Each row is a point on a landscape with many valleys, with its height.
From any point a ball rolls to the lowest of the 2 points nearest to it. It stops when none of these is lower. Distance is the straight distance between rows; heights are no part of it.
K_624 (h 82): [-21  11  -6 -16   4  11  21  12   7  33   3   8 -15  26  -7  22  30   6
   7 -11   8]
K_311 (h 220): [ -1 -14 -22 -11  21   1  18 -13  -6  12 -23  42   1   2  -8   2   5   4
 -24  14  10]
K_582 (h 67): [  0  32  15  -8  -9   5 -12   0   4 -23  -1 -16   3 -18 -15   1  -2  -5
  23 -33 -20]
K_94 (h 445): [-12  -6   3  -3  19  20  12 -20   3  11  33 -28  -6 -11 -17  -1   4  21
  -4  30  -7]
K_552 (h 110): [  7   8   3  21  24  -1  -5  16  -3 -45  -3  34   9 -39  21 -62  -7 -21
 -15 -21 -29]
K_857 (h 274): [ 17  10  -9  -6 -11 -12   2   2  22  -2  31 -23  -2 -20   5  -4   4  -1
  20 -39  14]
K_556 (h 269): [ -7   9   6   0  15   3  -5 -16 -15  -5 -18  41  12  -9  34 -25 -17   6
 -23   2  -2]
K_695 (h 613): [ 17  19  -8  22  12  14  10   6 -24  11 -27   3  -7  25 -23  24   4 -25
  11  -6 -16]
K_976 (h 160): [-15  20   4  -9 -15  37  15  -5 -15  46 -10  -1 -19  11  -4  16   6  20
   9   3   6]
K_847 (h 104): [ 17  -1   8 -22   5   9   8  26  -8   5 -15  10  -8  -8 -27 -17   0  33
  19  -1 -16]
K_519 (h 567): [ -1  49  -5  24   7   0  -8   2 -21 -29  -8   2  -8  10 -10  -3   8 -23
  -2 -13   9]
K_622 (h 108): [  6 -33 -26   2 -23   4  -7  13   0  33   6   6 -17  18  22  20 -11   8
  30  -3  16]
K_238 (h 447): [  7  58  34  19  -5  37   5 -15   6 -10 -22  19 -12 -16  18 -14  25 -15
  -3 -20   1]
K_669 (h 348): [-23 -12  -9  17  36 -16   1  -7 -26  -2  -9  13   5  30  -5   3 -17 -21
 -30  42 -18]
K_626 (h 351): [  3   1  12  18  11  -3   2 -15  15 -17  -3  -3  21  23  18   1  -7  -7
 -17  18   0]
K_837 (h 577): [ 11  -2 -28  24  35 -25  26  -7  -1  11  12 -10  -6  20  -3   2   6 -26
 -10   1   3]
K_724 (h 535): [ -9  45 -17   8  -8   5 -21   4   6 -34   1  10 -22  -5   9  -4  -2 -12
  19 -28  15]
K_198 (h 664): [ 26  27  -2  25  20  -7  15 -13  -8  -3   1 -23  -4  32   6   7 -35 -24
   7  15 -16]
K_420 (h 565): [ 11  16 -17   1  14 -19  18  -3   8   8  -4   9  -2  28  10  17  18 -24
  -8 -16  22]
K_71 (h 415): [ -8 -21   4 -17 -28  24  11 -18  10  29  25 -33  -3 -18  -4   8   4  30
   4  17  12]
K_814 (h 272): [ -2   2   5 -12  -4  -2   0  -4 -16  15  29 -12 -15  -5   3  19  34   8
 -12   6  28]
K_361 (h 159): [  5 -30  -3  17   5  -3 -19   6  -6 -31  42 -16   7 -15   0  10  -1 -20
   1   3 -10]
K_982 (h 179): [-11 -28  -5 -17 -45  26 -11  24  13  16   6   0 -10   9  27   0 -10  32
  28   2   8]
K_178 (h 176): [-15 -25   2  -2 -35  15   4   4  22  35 -12 -20 -17  32  -5  29   5  14
  19  39  13]
K_978 (h 174): [ 16 -13   2 -27   2  -6 -17  -9 -10 -29  -1  17   4  -2   3  23 -22 -12
   1  13 -14]
K_188 (h 417): [ -1 -14  -5   4 -25   0 -15  -9  -9   3 -18  -9  11 -19  -7  -2  -2  14
  -3  -6  19]
K_203 (h 130): [ 10 -33   7 -12 -10  -1 -17   9   0  -1   1  -5   0   6  -2  25 -23  -2
  23   8 -30]
K_652 (h 71): [  9 -50  13  10 -29  -3  -8  20   3  31 -13 -15   4  30   7  34   0   0
  26   6 -18]
K_77 (h 322): [-11 -20 -14 -32  12  -1  -1  13  -5   4  34  13 -19 -16  -1  13  26   6
   2  -1   4]
K_707 (h 147): [ 20   7  35 -10  -3  -5 -16 -14 -10 -22  -1 -21  12  10  -9  28  -6 -10
  -8  23 -16]
K_129 (h 335): [ 35 -12   2  -9  -3 -26 -12  35  16 -17  30  -8  -2  -1  10  -7  11   5
  12 -14  14]
K_917 (h 414): [ -3 -57   1 -16  27 -39  -9  28   8  -1  21   0  12 -10 -29  -1   6  -1
 -12  11 -16]
K_276 (h 482): [ -6   7  20  -8   0   7  17  -6  26   7 -17   9  16  14  -1   9  34  13
 -25  11  21]
K_162 (h 386): [ -4  14  12  10 -10  16   3 -25  26 -11  -2 -15  16  -6   9  -9 -16  15
   0  -2  -3]
K_325 (h 205): [  4   5   1  -7 -16  24   8 -25 -29  45  -4 -10 -29   6 -22  29  -2  19
  -2  39  16]
K_908 (h 418): [  9  40  41  11 -19  40   6 -19  16  -4 -17  -1   4   2   8  -4  12  15
  -6   9   3]
K_960 (h 198): [ 27   2  10 -15 -14   2 -18  28  -9  -6  12 -13 -20   0 -15  -8 -18  30
  35   5  -5]
K_566 (h 455): [-11 -22   8 -26 -14  -5   9   4  11  25 -27   9  17   2 -10  -5  15  37
 -16  18  15]
K_693 (h 456): [-12 -20 -10   4   5 -16 -13  19   9 -25   8  12  16 -15  -2 -16  20   2
 -14 -11  14]
K_906 (h 127): [  1 -20  19  22 -34  19  -5   3   1  22 -30  -7   7  39  -3  32   9   4
  -1  27   5]
K_756 (h 486): [  0  -1  -2  27  -8  10 -12  -2   4 -43 -25  19  12 -29  -3 -28  19  -5
 -11 -13  12]
K_157 (h 500): [ -7  50   3 -14 -30  14  -3  -4  19  -8 -14   3 -15   6  -5   4   5   7
  17 -16  22]
K_804 (h 162): [ 12   8 -31   6  27 -17   9   4  -9 -25   1  43  -6 -29  26 -42 -11 -37
 -13 -37  -7]
K_720 (h 550): [ 19 -13 -25  12   9  -1  17 -20   5  23  19  -5  -5   2  12   2 -17  -1
   6  -3   3]
K_658 (h 178): [ -4 -20 -13 -19  16   9   6   9  11   0 -18  35  -2   1 -11  -9 -15  31
   5  17 -14]
K_125 (h 536): [ -2  -9  -6  14  -1  -4   3 -20  -3  10 -20 -23   9  10 -32  27  -5  -9
  -2  19  -2]
K_371 (h 442): [-13 -14 -11  12  -5  24   2 -29 -22  12   5  10   2 -21  12  10   9  -2
 -13  -8   8]
K_505 (h 561): [ -3  -8   6  14  22   4  -1 -11   3 -45   5   3  23 -24  -7 -20 -12 -13
 -15   6 -28]
K_155 (h 475): [ -8   0 -20  33  17  12  11 -13 -22   0  14   8   0  -6  23  -3   1 -35
  -9 -20  -9]
K_587 (h 156): [ 11  40  25  10   7   2 -12   5  -2 -22  10   0   4 -14  26 -27  -3  -8
   8 -33 -16]
K_405 (h 155): [  2  14  23 -25   5 -14 -12  21  -3  -5  27 -21  -2  -3 -10  -3 -11  15
  17 -13 -19]
K_748 (h 281): [ -5  -5  10 -12 -20 -15 -21  30  32 -14   9 -19   0  15   2 -17  -3  34
  10  16  19]
K_725 (h 516): [  0 -21 -34  11  26  -4   4   6 -12   7  37  11  -9   0  18  -3 -22 -21
   7  -9 -13]
K_809 (h 513): [  5  11  19  17  14  21  28 -25  21   0   2  14  12   0  25  -2  42 -11
 -28  -3   8]
K_429 (h 222): [-40 -24 -13 -21 -35  -1   4  13  21  47  10 -39 -26  16  -7   7 -12  29
  30  29  22]
K_213 (h 310): [-12  -1   3  16  23  -6 -12  -2 -15 -11   6   9  11  15  21 -16 -32   2
 -16  21 -16]
K_54 (h 169): [ 13  29  17  23  10  21  -6  -5  -2 -41   2  18 -12 -49  29 -37   9 -26
   2 -25 -20]
K_493 (h 549): [ -6   5 -15  -3  16 -12  23 -13  19   6 -25   4  15  17 -25  27  10 -20
  -6 -10  -7]
K_51 (h 209): [  9  36 -26  15  24   1  24 -13 -30 -26   6  26 -22 -29  29 -37  -6 -60
  -9 -24 -22]
K_330 (h 230): [  0  13  20 -42 -18 -26 -19  13   6  -9   4  -5   2   3   6  -1  -2  28
  -7   7  22]
K_231 (h 436): [  2 -35   6 -28 -52   3   2  -1  -9  36 -27 -13  19 -20  -2  -1   1  30
  -4   3  18]
K_88 (h 177): [-19 -16 -25  -8  -9 -12   1   8   5  47   1  -3 -17  21  -2  -3 -17  30
  12  17  23]
K_758 (h 221): [  3 -22  -7  -9  -3  -8  -8  -1  14  -5  46 -30  10 -28 -14  14  -6 -16
  20 -29 -13]
K_904 (h 377): [-10 -37  -5   3  36 -30   0   4  -1   6   3   2  10  15 -17   4 -17  -4
  -8  24 -25]
K_605 (h 233): [  3 -17   5  -8  -7 -11  13 -12 -10  52  16 -32 -19   8 -16  22  21  15
 -10  31  27]
K_786 (h 244): [ 19  17 -15   0  20  -5  18 -15 -18  -2 -27  46  -5  -7  17 -14   4 -16
 -22  -7  10]
K_805 (h 592): [ 23  14 -11  15  18   7  14  -1 -19 -26  -5   1  -8  -8 -27   9  19 -30
  -1  -4  -7]
K_503 (h 520): [-13   6  -2  25  10   7  -8  -5 -27  -5 -26  -8  -1   8 -40  -1   0   9
 -14  27   2]
K_961 (h 588): [-10   0 -21  10  40  -6  22  -3 -11 -11 -34  28  16   1 -12 -21 -10 -18
 -20  -7 -27]
K_615 (h 333): [-22  14   5  -5  -9 -30 -35  20  19 -18   5 -19  13  16   2  -8 -36  12
   8  -2   5]
K_61 (h 540): [ -6   0   4  14  22  13  21 -28  20 -15  -5  17  24 -22  16 -20   5 -15
 -23 -13 -20]
K_594 (h 639): [ 20  18  12  25   9  -1   2  14 -24  19   1 -16 -10  33   1   7  -9  -6
  15   3  -8]
K_32 (h 402): [ -1  -5   2   6  20 -33 -20  38   1 -19  37   2   9  -1  12 -18   9 -19
  -5 -32   3]
K_628 (h 88): [ 30 -13  18  17   2  -4  -5   5 -11 -13  22 -24   3   9   1  20  22 -14
  -1  12  -6]
K_22 (h 154): [-15  16   7 -45 -32  -1   6  15   2  36 -11   0  -8   7  -4  11  24  16
   6 -16  26]
K_646 (h 396): [ -9 -24  -9 -22 -25 -17  -3 -18  18  27  18 -46   4 -12 -14  14 -21  14
  13   9   7]
K_479 (h 473): [-16  40  19 -10 -25  26   6 -18  21   9 -25  20  -4 -24  19 -10  18  11
  -1 -32  14]
K_565 (h 578): [  3   1   0   5  23 -20  -8   2 -30 -37 -23  18  21 -15 -16 -16 -19 -26
 -15  -6 -33]
K_884 (h 202): [-11  12  17 -43 -35  -8 -11  13  12  -2 -10   8   5 -18   9  -6  21  20
   5 -26  17]
K_657 (h 504): [  8   7  -4  30  -1   6 -10   3  -6 -36 -38  11   8  10 -25 -15   1   0
 -11  14  10]
K_660 (h 372): [-34 -15  -9 -20 -19 -20 -21   5  23  17  16 -23   8   6   4   5 -42  16
  24  -7  -4]

Call two points neighbours if one is among the 2 nearest of the other. Go from one point of each pair to the other, from neighbour to neighbour, staying as low as possible. Name the highest point that can't be avoided.
K_628 and K_552: K_693
K_628 and K_652: K_978
K_847 and K_552: K_960
K_552 and K_582: K_54

For each start below, name the point where the ball stops.
K_660: K_624
K_420: K_628
K_565: K_188
